The views of a scene show one set of named points, each view turned or mirrored, shifted and resized as a whole, with a little noise and some points left out.
In the rows, zero is written as 128.

Scene 1
View 1
q_814: [122 144 126 118 178 103 152 113 106  95 107 142 148 157 118  94 174 134
  89 136 138 126 128 135 108 142 106 131 124 119 140 103 147 148 124 126
 112 130 114 121 120 128 124 191 140 111 147 139]
q_673: [146 116 135 144 181 134 157 127 130 109  62 132 117 128 120 130 165 144
 102 130 126 117 125 127 116 131 140 117 149 153 153 134 154 129 130 161
  99 147 104 145 113 139  83 167 181 135 151 167]
q_19: [135 123 138 130 153 124 158 134 114  85 104 115 109 148 126 109 151 129
 102 157 145 135 146 135 128 115 122 129 118 110 150 155 133 140 119 140
 107 127 103 148  92 133 127 177 161 153 135 148]
q_159: [157 144 129 121 180 127 142 123 110 113  77 118 109 116 117 137 153 165
  79 105 115 130  95 124 126 121 127  93 136 175 143 126 142 101 138 156
 126 142 122 156  90 126 108 130 177 156 146 159]
q_250: [131 138 142 113 147 119 159 132 100  76 124 107 105 156 131  88 145 127
  84 161 144 143 152 131 137 104 117 125 100 103 147 149 121 134 114 133
 130 123 108 148  69 133 138 176 154 165 128 144]
q_355: [128 146 123 120 185 107 147 111 106 104  98 142 147 147 115 105 173 144
  86 123 131 124 114 134 108 143 107 122 130 137 138  99 150 137 130 129
 114 132 117 124 121 124 122 177 144 112 150 139]
q_480: [143 139 113 131 176 113 137 124 112 109  96 130 134 135 111 142 159 154
 107 113 140 133  98 148 111 141 101 121 136 144 135 135 148 133 138 131
  98 122 120 141 124 116 148 150 150 131 143 133]
q_259: [114 125 134 123 134 107 161 135 102  62 145 116 120 180 133  80 148 108
 113 185 173 146 174 150 128 115  97 157  93  57 145 163 122 171 107 111
 104 106 100 136  93 129 170 208 130 146 123 123]
q_339: [138 139 127 129 202 117 150 108 120 120  65 150 146 130 113 116 182 153
  82 108 114 109 103 122 103 149 130 111 153 167 144  86 164 125 134 150
 110 152 116 126 130 132  79 172 165 107 160 161]
q_388: [135 116 112 149 162 115 144 133 122  98 104 131 132 152 117 142 158 135
 137 140 163 134 126 160 107 143  97 147 135 108 139 163 148 160 132 125
  75 113 109 140 136 118 161 174 143 126 138 127]
q_738: [147 131 150 121 176 134 161 124 117 101  73 120 103 127 127 104 159 146
  70 134 114 122 131 112 131 111 148  99 131 158 156 123 142 109 123 164
 131 153 107 151  76 143  73 161 187 156 147 175]
q_312: [138 135 126 126 170 116 148 123 112  99  99 128 126 142 120 119 159 143
  96 131 137 132 120 137 118 131 110 121 127 131 141 130 142 134 129 135
 110 128 113 139 108 126 131 165 154 136 142 142]
View 2
q_259: [128  96 147 127 141 127 115 107 134 161 107 109 128  87 142 110 164 206
 125 104  96 170  73 115  91 133  95 100  69  79 128 165 121  95 144  95
  71 114 151 160 119 180  54 150 139 171 191 123]
q_738: [149 125  86 178 100 139 138 150 130 133 119 127  72 152 151 100 101 171
 129 128 112 126 136 126 125 129 145 113 125 154 106 156 135 152 145 129
 122 122 111 144 128 140 114 119 121 115 109 157]
q_159: [149 121  85 143 124 134 145 147 119 115 130 144 107 143 158 110 103 129
 124 147 123 116 155 121 128 126 157 115 121 146 109 148 132 160 129 117
 134 136 117 135 142 134 144 108 121 128 105 147]
q_814: [113 129 108 125 129 114 126 111 123 155 114 138  99 130 133  88 142 159
 136 123 110 128 124 102 104 122 100 143  92 121 114 160 130 106 127 113
 109 146 153 173 117 129  88 128 137 141 144 141]
q_19: [143 117 121 154 118 128 133 123 132 141 112 114 111 114 150 119 130 182
 125 116 106 147 108 115 113 130 124 101 104 114 121 154 125 123 139 103
  93 122 129 142 127 160  94 127 131 148 148 136]
q_250: [142  93 118 144 131 144 122 138 131 142 119 123 109 115 153 104 137 191
 124 121 103 154  96 134 104 134 126  97  88 110 115 164 128 133 156 113
  99 109 127 151 131 174  82 141 127 147 159 137]
q_480: [130 131 113 116 139 111 143 110 118 125 121 138 140 115 149 121 129 122
 125 136 121 123 143  96 118 122 128 123 105 117 124 143 124 122 108  93
 111 150 145 143 135 132 132 106 133 155 132 131]
q_312: [133 124 109 135 128 120 139 120 122 134 118 132 117 124 148 112 127 146
 127 130 114 130 132 106 115 125 126 119 106 122 118 151 127 125 124 105
 110 138 137 146 129 138 114 116 130 145 134 138]
q_339: [117 155  83 146 107 107 144 118 119 140 116 145  82 157 134  92 113 129
 139 133 120 102 162  93 123 116 117 158 122 157 109 149 134 122 113 121
 131 161 140 162 117  99 124 107 131 119 101 152]
q_673: [140 149 100 176  95 115 150 122 131 133 107 119  91 139 144 120 107 155
 130 121 115 121 145  96 128 123 130 124 133 146 118 143 127 127 121 108
 109 141 123 140 123 124 124 106 131 128 108 149]
q_388: [127 136 135 123 132 102 141  89 125 137 107 117 147  95 143 134 144 146
 125 117 114 138 122  83 114 122 108 118 100  98 135 140 117  96 105  77
  85 148 153 141 127 140 110 112 142 169 152 124]
View 3
q_814: [134 124 158 112 111  98 164 115 157 109 156 109 123 142 135 114 115 181
 111 125 142 139 126 134 152  98 158 110 145 126  99 140 115 167 105 137
  94 116 135 118 156 140 131 148 116 136 114 158]
q_673: [178 123 141 110 102  94 166 120 144 149 140 144 127 132 131  98 124 149
 138 124 110 104 107 111 128  72 142 146 143 108 153 122 148 138  98 139
 112 115 127 101 134 163  95 162 107 139 120 149]
q_250: [145 121 140 104  60 161 174 129 168 116 137 122 141 140 150 123 126 173
  96 116 111 141 140 134 178  97 133 116 141 106 128 111 115 165  96 154
 102 153 130 103 122 106 160  99 129 143 133 155]
q_480: [134 143 123 133 116 109 154 128 139 132 128 124 139 138 148 154 108 164
 137 122 109 114 112 128 127 105 137 119 132  94  99 140 149 133 109 130
 104 121 157 114 155 140 114 162  97 105 108 160]
q_159: [152 125 162 118 121 119 165 133 158 159 103 146 150 124 120 135 126 139
 122 112 107 118 111 117 126  55 145 143 118  81 152 117 157 119 129 125
 131 123 153  94 124 143 112 138  90 103 125 137]
q_738: [175 108 173  96  98 118 176 125 166 153 125 148 138 124 116  93 137 142
 111 116 115 121 118 114 145  46 148 149 134 102 174 105 139 141 112 139
 125 126 125  90 112 148 116 126 109 139 134 137]
q_19: [160 126 125 109  66 140 169 126 153 122 143 126 134 140 154 115 122 169
 117 122 105 124 127 128 162 102 130 122 146 109 130 117 127 159  88 152
  99 142 129 105 130 125 136 124 125 145 126 159]
q_259: [135 133 106 112  40 164 167 122 156  82 167 100 128 154 180 126 113 203
 102 125 116 144 146 145 193 145 125  90 159 126  85 127  96 190  68 165
  74 158 126 121 146  98 171 108 146 159 122 175]
q_339: [153 119 182 113 150  60 162 113 151 145 138 131 123 129 106 103 119 153
 130 124 142 117 106 115 116  56 169 138 135 114 132 138 144 137 124 121
 116  92 139 109 152 174  91 178  92 120 113 142]
q_312: [142 131 141 119 102 118 163 124 152 127 135 124 135 138 141 131 115 167
 122 121 118 125 121 128 145  93 143 121 137 104 115 128 134 149 107 137
 104 126 143 110 144 135 126 142 109 124 118 155]
q_388: [142 148  92 134  87 116 153 125 129 114 152 115 128 147 172 145 101 181
 146 129 103 113 117 131 140 139 125 109 150 109  86 145 137 151  83 144
  85 128 146 121 164 135 119 166 115 127 104 175]
q_355: [130 126 165 118 129  91 161 118 155 118 144 114 127 138 128 124 114 174
 116 123 141 134 121 131 141  90 162 114 138 116 101 140 126 154 117 129
 101 111 143 116 157 144 124 156 105 121 112 153]
View 4
q_159: [138  86 142 120 127 115 118 123 147 122 126 122 146 152 146 110 148 131
 139 164 114 157  90 135 140 162 111 108 140 137 147 116 104 107 108 150
 150 138 126 134 118 111 119 124 120 135 119 130]
q_339: [129 105 121 115 110 122 128 120 142 117 142 115 170 158 149 101 148 150
 153 172 132 151 101 142 129 144 123 133 157 156 125 130 109  86 109 142
 141 166 117 119  95  91 105 133 125 112 130 119]
q_259: [115 135 101 155 113 151 151 109 126 109 123 144  99 107  88 117 122 111
 154 112 129 156 170 123 118 119 174 100 151 162 118 116 122 135 152 164
 109 108  90 106 146 172 127 146 120 139 100 152]
q_673: [146  93 129 120 116 124 125 124 143 107 120 115 161 148 137  89 144 134
 151 159 125 165 123 128 128 153 123 111 144 146 139 117 124 112  98 144
 128 157 111 126 115 109 108 138 108 113 122 120]
q_312: [122 111 123 132 119 131 132 120 139 117 128 127 135 136 131 112 134 130
 145 149 124 159 120 133 128 141 137 113 152 149 135 116 112 110 128 151
 134 133 115 117 120 124 120 131 124 132 114 133]
q_388: [104 131 122 148 114 151 136 133 139 105 116 115 134 120 141 106 109 131
 140 139 134 188 153 121 112 135 154 109 170 148 151  95 131 123 133 143
 114 133 112 103 122 122 120 126 129 130 106 124]
q_355: [113 121 114 129 112 133 138 115 137 121 144 126 143 143 135 115 136 142
 151 156 132 150 114 141 126 133 141 128 161 158 122 127 104  94 133 149
 138 143 115 112 106 113 115 131 133 126 120 131]
q_814: [115 125 108 133 108 136 143 113 133 115 142 130 138 136 122 114 137 137
 156 146 133 147 127 138 123 127 150 125 159 163 115 127 109 100 135 152
 130 141 106 110 111 124 113 139 129 123 118 135]
View 5
q_159: [158 130 133 115 126 118 132 125 133 119 125 130 137 118 129 135 132  94
 127 133 107 126 131 103 107 127 128 125 158 115 140 125 140 130 148 126
 124 124 104 122 122 111 134 121 140 124 139 134]
q_738: [155 136 124 123 128 137 133 128 146 130 124 132 123 116 138 141 143  94
 122 123 123 118 135  91 127 125 137 125 150 121 139 138 135 136 151 127
 120 116  93 128 131 104 125 114 128 125 144 110]
q_250: [134 123 121 134 131 129 146 125 154 131 101 145 128 134 131 126 129 113
 100 138 133 113 146  94 127 123 153 154 117 123 103 141 149 128 135 115
 117 111 107 132 119 115 149 127 100 124 133 110]
q_339: [157 131 133  99 136 131 113 129 129 138 150 140 138 104 132 133 140 108
 125 128 123 127 112 122 136 129 126 123 145 108 143 128 110 127 141 115
 131 113 105 128 147 121 128 129 153 126 156 127]
q_814: [139 123 129 110 139 129 123 128 140 143 129 152 138 117 129 123 132 123
 104 137 137 120 122 121 142 126 142 146 116 114 113 135 120 122 129 104
 127 105 113 132 139 127 146 137 127 126 149 120]
q_388: [127 121 123 112 145 122 138 117 142 146 133 146 147 134 136 121 103 142
 110 140 130 126 124 117 129 133 139 162 115  99 105 131 146 132 117 125
 127 110 145 139 127 133 147 138 143 125 138 149]
q_355: [146 123 134 105 137 124 121 128 133 137 133 148 142 113 125 124 133 117
 110 139 128 123 120 124 134 127 137 139 127 111 121 128 118 121 133 105
 128 110 113 128 138 127 145 137 134 125 149 127]
q_312: [142 125 128 115 135 123 133 124 139 134 125 142 139 123 131 127 124 117
 113 138 124 123 129 111 125 128 138 144 129 112 118 130 137 127 133 118
 125 113 119 131 128 122 142 132 132 125 141 131]
q_19: [134 127 119 127 136 132 143 122 153 139 116 142 130 133 138 129 122 121
 108 133 132 117 138  96 130 127 146 151 121 115 111 141 148 134 133 124
 120 111 118 137 124 117 141 125 119 124 135 121]
q_259: [116 117 116 131 142 131 148 122 161 148 102 158 133 142 134 116 115 141
  86 145 150 111 143 103 142 126 162 176  88 117  80 146 150 127 117 108
 118 102 129 142 122 128 160 138  96 125 132 115]
q_673: [149 135 122 114 137 138 130 124 143 141 143 133 130 119 145 139 127 114
 126 122 125 122 125 100 131 130 132 131 145 109 137 135 135 140 140 134
 126 114 113 136 137 114 122 119 149 126 146 128]
q_480: [142 122 132 108 137 115 132 119 132 133 133 141 148 125 129 124 114 123
 118 141 117 129 123 119 116 132 133 145 134 103 121 124 140 126 129 122
 128 117 131 129 124 128 145 136 147 124 140 149]

In a view up to two points have been moved. Name them for each view, in the order of its rows, or write none.
view 1 -> q_814, q_480
view 2 -> q_312
view 3 -> q_339
view 4 -> q_159, q_388
view 5 -> none

Scene 2
View 1
q_568: [ 84  58 129  91 183 120 125 126 116 157 158 192 111 151  92 120 183 116
 157  56 164 139 149 115 173 147 115 142 187 146 148  34  79 141  72 175
  71 128 171 110  80 125 112 155  52 127  44 180]
q_621: [135 102 112 122  74 130 115 135 113 102 160 129 145 158 153 155 117 162
  97 148 128 131 127 134 112 116 127 130 149 117 140 129 119 134 138 115
 119 103 165 149 141 118 128 174 141 135 105 102]
q_423: [ 55 119 131 107 163 134 101 138 136 111 152 133 118 163 146 172 153 132
 125  94 161 175 112 128 149 117 152 130 179 106 139 105  88 140 140 150
 131 150 186 142 113 134 120 142  67 106  94 160]
q_778: [ 92  84  87  92 118 141 106 113 132 139 166 161 120 134 119 206 122 151
 134  98 165 126 135 146 125 146 148 133 186 103 178 110 112 163 137 113
 136 149 139 130 115  57  87 158  63 142 134 133]
q_883: [136 112 117 129  71 133 113 137 112  90 155 119 147 161 166 148 114 163
  90 152 129 143 121 128 111 107 126 135 140 118 128 133 115 124 143 112
 123 105 175 154 146 129 140 172 150 128 106  98]
q_203: [109  98  86 113  85 143 110 122 121 105 161 137 133 134 155 182 105 157
 120 114 153 140 129 137 112 127 138 151 161 115 155 118 109 140 140 100
 139 144 153 139 129  75 112 163 101 139 137 109]
q_381: [119  72 126  98 128 119 121 130 117 146 164 169 127 161 100 148 156 144
 121 111 140 116 144 131 142 141 122 120 177 125 156  87 110 152 105 148
  89 103 157 130 111 116 109 170  97 136  70 144]
q_820: [115  73  92 106 104 137 118 118 114 126 162 162 128 134 132 159 122 148
 134  97 154 127 144 130 127 137 124 151 165 130 155  86 104 140 114 116
 112 134 152 125 114  79 111 165  91 144 110 124]
q_617: [ 89  89 103 108 127 137 113 124 123 120 158 154 122 140 139 160 135 139
 135  86 162 148 133 126 137 130 132 151 169 127 147  85  95 138 119 129
 119 144 165 129 110  97 114 155  77 130 103 138]
q_886: [133  83 100 112  82 133 118 126 110 115 163 148 139 144 140 156 117 156
 113 126 141 124 137 133 115 128 120 142 155 125 149 106 114 137 123 112
 114 115 155 137 129  96 119 173 122 142 108 107]
q_664: [149  66  97 126  80 131 135 124  94 104 158 160 141 135 153 102 123 146
 123 106 141 133 149 110 126 123  95 173 135 163 124  64  97 109  90 119
  84 110 169 124 117 110 140 175 133 144  83 106]
q_379: [117  97  94 123  86 142 117 126 112  93 156 136 136 137 169 148 109 152
 118 114 148 150 130 124 117 116 125 162 146 132 134 102 100 121 129 108
 124 135 169 137 128  99 132 165 118 133 118 106]
q_611: [139  88 110 128  85 131 125 134 101  96 156 139 142 149 161 116 126 150
 109 124 135 143 134 115 123 115 106 157 139 145 123  88 101 113 111 123
  98 110 177 138 128 128 144 172 140 133  86 106]
View 2
q_203: [109 117 131 143 136 156  97 150 105 115 136 123 152 118 105 127 124 151
 136 139 180 106 122 101 133 147 151 104 147 152 154 136 143 141 184 109
 166 185 161 121  91 160 135 120 122 118 107 132]
q_423: [ 97 104 113 128 130 161 131 169 152 156 122 130 115  77 105 108 140 116
 163 145 166  90 125  80 129 157 184  84  94 115 176 175 114 153 145 175
 173 166 123 114 106 152 138 159 100 138  84 126]
q_621: [126 147 142 140 131 154  80 161 134 125 142 119 123 157 101 129 151 146
 133 144 181 107 129 114 102 133 138 106 165 138 148 132 145 148 169 124
 113 158 156 113  86 144 120 144 124 130 116 118]
q_617: [ 96 118 134 113 140 155 110 138 122 136 129 114 137  83 109 119 116 136
 144 144 157  99 121  92 141 170 158 100 118 123 157 157 122 140 153 141
 164 164 140 115 116 178 146 132 112 139 109 120]
q_381: [102 143 124 114 142 141  89 130 147 152 137 115 122 104 103 123 115 144
 141 154 163  96 130  90 125 179 143 124 125  88 160 158 125 138 160 152
 107 139 118 102 125 199 141 145 131 168 129  88]
q_664: [113 168 189  82 148 158  80 121 117 118 141  83 125 122 116 131 128 135
 120 143 133 118 117 127 122 162 114 103 160 133 123 131 124 134 118 120
 115 124 161 113 120 171 143 129 112 143 132 117]
q_820: [ 99 130 139 116 143 149  94 126 112 126 137 110 146 100 108 127 106 148
 134 144 160 104 123  99 141 171 141 114 137 127 148 144 131 137 167 119
 148 163 147 115 115 189 146 120 123 141 123 113]
q_886: [113 140 144 127 138 149  82 141 121 123 142 112 137 133 104 132 129 151
 131 144 172 107 125 108 121 152 135 114 156 134 146 135 142 140 170 117
 125 159 153 112 100 168 132 129 126 136 123 114]
q_883: [131 149 152 139 130 160  82 173 138 121 141 118 118 165 102 129 163 139
 133 143 178 111 127 117  97 122 139  96 168 148 145 131 143 150 158 127
 112 154 162 114  78 128 116 149 116 122 107 124]
q_568: [ 78 138 135  69 153 145 118 108 149 169 127  99 115  40 114 112  96 118
 150 156 125  92 124  81 150 215 155 111  86  66 159 183  95 133 115 181
 137 120 100 102 159 223 166 149 111 186 123  89]
View 3
q_611: [103 118 141 143 142 123 128 124  84 166 124 111  94 135 124 150 127 182
 129 116 132 157 141 126 152 142 125 123 130 124 153 113 122 164 177 163
 108 125 136  90 130 144 122  89  97 148 100 135]
q_379: [118 119 126 150 156 115 119 147  91 145 121  97 102 138 109 145 100 175
 118 132 123 152 137 127 161 139 146 118 127 107 129 116 107 150 148 152
 119 123 137  84 121 139 133  99 125 145 100 138]
q_886: [124 129 123 145 149 118 127 135  91 147 118  96  96 119 117 138 113 177
 114 128 127 159 137 141 157 140 142 120 129 114 136 124 127 138 158 172
 144 114 137  85 116 136 150  87 116 136 108 143]
q_820: [134 123 105 131 151 120 137 136 110 130 118  94 109 124 114 135 101 157
 112 120 132 154 124 142 144 148 149 108 115 113 120 124 140 127 141 164
 125 115 155  80 121 121 151 109 118 126 102 145]
q_778: [159 127  84 127 173 113 132 151 124 101 100  80 118 112 112 130  88 148
  97 129 125 148 119 155 138 140 164 102 114 111  98 132 143 108 111 158
 157 115 143  78 114 118 160 109 157 124 118 149]
q_621: [119 128 138 150 154 117 118 134  78 153 111  97  89 115 127 145 124 192
 113 133 122 156 148 136 158 130 135 127 142 122 147 122 116 151 166 169
 156 121 113  93 118 151 136  69 128 150 119 141]
q_617: [137 112 102 119 167 119 138 136 122 120 108  97 121 130 121 146 105 153
 115 110 133 144 123 138 129 144 144 102 113 122 117 124 141 136 132 147
 112 129 143  82 130 123 128 115 131 136 110 138]
q_664: [ 98 120 135 140 129 125 136 122  87 172 140 111  96 138 116 142 117 173
 133 113 137 164 133 127 155 154 128 120 121 115 151 112 129 154 180 171
  88 117 163  83 129 132 135 105  73 133  83 136]
q_203: [133 124 113 148 166 112 116 156  98 126 110  88 106 129 107 138  90 171
 105 140 120 150 133 135 162 134 160 116 127 104 114 121 110 134 132 151
 146 121 131  83 112 138 146  96 147 143 109 143]
q_568: [142 107  87  76 149 131 178  96 155 120 112 113 133 119 146 148 137 131
 127  63 158 145 107 154  79 162 117  83  90 153 130 130 205 128 144 163
  75 130 171  82 153  97 119 138  86 112 107 137]
q_883: [111 124 148 154 156 118 112 136  72 158 112 100  87 123 129 151 127 197
 116 134 121 154 151 128 163 126 133 130 146 123 153 117 107 162 171 162
 152 126 104  94 120 159 125  66 129 160 119 139]
q_381: [139 125 107 109 148 125 153 108 118 135 107 101 106 102 141 138 136 161
 116  99 141 155 124 156 115 147 126 105 116 142 140 133 176 128 156 182
 139 117 144  88 129 119 145  96 106 120 119 145]
q_423: [144 100 102 105 188 118 138 131 133 104  85 101 131 127 142 165 124 157
 110  99 131 131 125 134 104 129 134  96 117 146 120 125 147 153 125 130
 121 150 104  93 142 132  93 108 159 158 134 132]
View 4
q_883: [142  97 130 128 155  96 102 113 155 122 128 132 130 127 136 127 121 145
 156 137 120 117 110  92 105 128 135 119 121 122 121 114 155 104 129 151
 143 133 137 123  73 121 161 168 129 118 145 104]
q_617: [119 131 127 123 127 139 132  99 127  98 137 108 143 136 123 112 145 119
 117 117 123 144 105 121 109 122  91 121 139 124 116 122 149 127 128 126
 126  99 147 116 145 127 127 135 132 139 136 119]
q_203: [133 114 117 126 155 122  97 101 148 100 121 110 141 133 120 131 159 147
 151 122 132 140 115 116 111 117  95 123 132 121 128 134 141 119 134 151
 150 116 139  95 122 123 156 146 105 125 139 129]
q_886: [124 121 127 119 142 120 112 108 142 123 121 110 134 147 146 138 138 141
 135 127 120 128 113 117 112 131 119 129 138 127 112 113 146 119 124 148
 145 120 134 109 101 125 144 154 125 125 137 125]
q_381: [104 148 123 120 111 134 135 101 118 139 140  92 141 153 148 118 130 125
 102 101  99 123 109 116 115 138 129 112 150 122  99  94 158 131 123 120
 133 118 141 123 125 134 115 142 151 137 139 118]
q_621: [135 108 125 127 151 105 102 111 150 128 127 120 132 135 141 130 128 148
 148 127 116 117 113  99 110 130 133 119 128 122 117 112 153 111 130 148
 147 133 135 116  81 124 154 163 129 119 143 113]
q_611: [128 109 146 116 137 116 130 116 142 115 129 132 128 139 152 129 113 123
 129 147 122 127 103 110  99 134 124 137 129 131 109 102 152 109 116 141
 124 111 140 133  87 120 139 162 145 130 137 102]
q_664: [118 115 156 104 131 129 140 118 139 112 115 129 126 158 171 146 117 117
 118 160 130 136 105 131  96 141 118 159 137 139 102  96 143 114 102 148
 124  98 134 131  89 118 131 162 145 134 132 111]
q_568: [ 88 164 139 114  83 160 179  97  96 115 153  92 146 152 143  95 124  85
  65 106 104 143  96 132 106 140 101 119 156 127  91  90 160 140 116  92
  97  86 153 145 167 133  82 124 173 157 132 107]
q_778: [114 145 103 127 133 143 107  90 127 110 127  80 150 144 114 123 176 143
 128  92 119 145 116 127 124 118  85 109 149 116 122 135 142 138 137 134
 149 111 140  87 161 131 135 126 108 135 138 144]
q_820: [114 134 127 116 131 139 124 102 130 111 122 101 142 151 140 133 150 130
 120 121 124 142 111 131 112 130  99 131 144 127 111 117 143 128 121 139
 136 104 138 106 132 126 131 142 125 133 134 130]
q_379: [134 106 136 121 149 120 115 108 147  98 123 128 135 134 132 129 136 131
 143 143 134 138 107 115 102 124 102 134 128 128 122 122 145 112 124 148
 134 108 139 115 106 120 150 153 122 128 137 115]
q_423: [130 126 118 140 125 125 134  90 126  92 164 114 148 106  93  75 134 113
 122 102 115 136  98  91 107 114  92  92 128 113 124 126 166 122 144 106
 114 109 160 130 153 129 129 129 143 140 143  99]
View 5
q_617: [162 152 158 108  94 128 151 168 119 121 139 100 140 142 102 134 104 116
 140 126  85 120 120  99 116 135 144 111 156 133 115 138 166 147 106 138
 137 122 127 125  93 127 121 137 123 150 114 129]
q_820: [143 149 137 105  89 150 151 173 121 131 114 120 128 132  99 131 107 112
 147 119  89 121 104 103 108 128 146 104 156 134 135 134 164 147  96 147
 142 116 122 129 101 135 122 144 141 135 120 139]
q_423: [187 148 174 134 112  91 122 159 124  99 177 100 149 134  93 144 114 122
 132 146  95 120 126  83 119 124 145 136 151 132  89 134 164 160 144 131
 124 145 144 130  82 121 117 139 106 168 123  98]
q_883: [121 143 111 149 105 147 110 127 106 119  94 151 118 118  81 141 146  91
 139 137 116 131 106 105 130  86 155 157 155 131 150 106 169 167 145 144
 118 139 154 129 114 132 105 112 120  85 140 112]
q_778: [154 134 171  94  99 161 133 191 140 140 128 125 129 126 101 132 109 112
 143 127 100 141  92  90 121 142 136 100 143 156 101 148 163 143 101 141
 144 125 135 166  94 130 128 184 143 164 122 148]
q_621: [127 142 113 143 103 147 114 145 116 122 101 154 117 112  81 141 139  95
 145 136 115 128  94 102 119  94 151 143 153 135 147 112 164 164 140 149
 124 136 145 134 109 135 106 130 131 100 142 117]
q_886: [128 145 119 124  94 156 135 157 116 130  99 140 118 122  91 135 124 100
 148 126 103 124  96 106 114 108 151 122 155 135 148 122 164 155 112 149
 134 123 133 131 110 137 113 136 139 109 133 132]
q_379: [129 149 137 121  95 153 138 138 106 124 100 118 126 139  96 133 126  97
 137 125  95 130 123 111 134 110 149 134 160 129 139 122 173 150 115 137
 128 125 145 127 111 127 116 113 117 106 117 131]
q_664: [125 167  94 124  78 139 170 144  93 121  93 116 126 141  95 131 111 106
 150 112  78 101 117 122 100 106 158 117 171 109 177 115 168 153  94 151
 137 108 112  84 113 138 113  92 132  91 120 124]
q_203: [132 139 156 110  99 171 127 155 121 136  99 129 123 131  97 130 128  96
 136 125 105 144 109 102 141 121 142 125 149 146 121 132 171 146 112 136
 133 129 152 154 108 127 123 145 124 123 118 143]
q_611: [129 159 103 139  92 131 146 135  98 114 102 126 124 133  89 137 124 102
 146 125  92 110 117 113 110  97 158 136 166 115 165 111 168 162 120 148
 127 124 128  99 111 136 107  96 122  90 129 115]

In a view up to two points have been moved. Name them for each view, in the order of its rows, or write none.
view 1 -> none
view 2 -> none
view 3 -> q_379
view 4 -> q_203, q_611
view 5 -> q_617, q_621
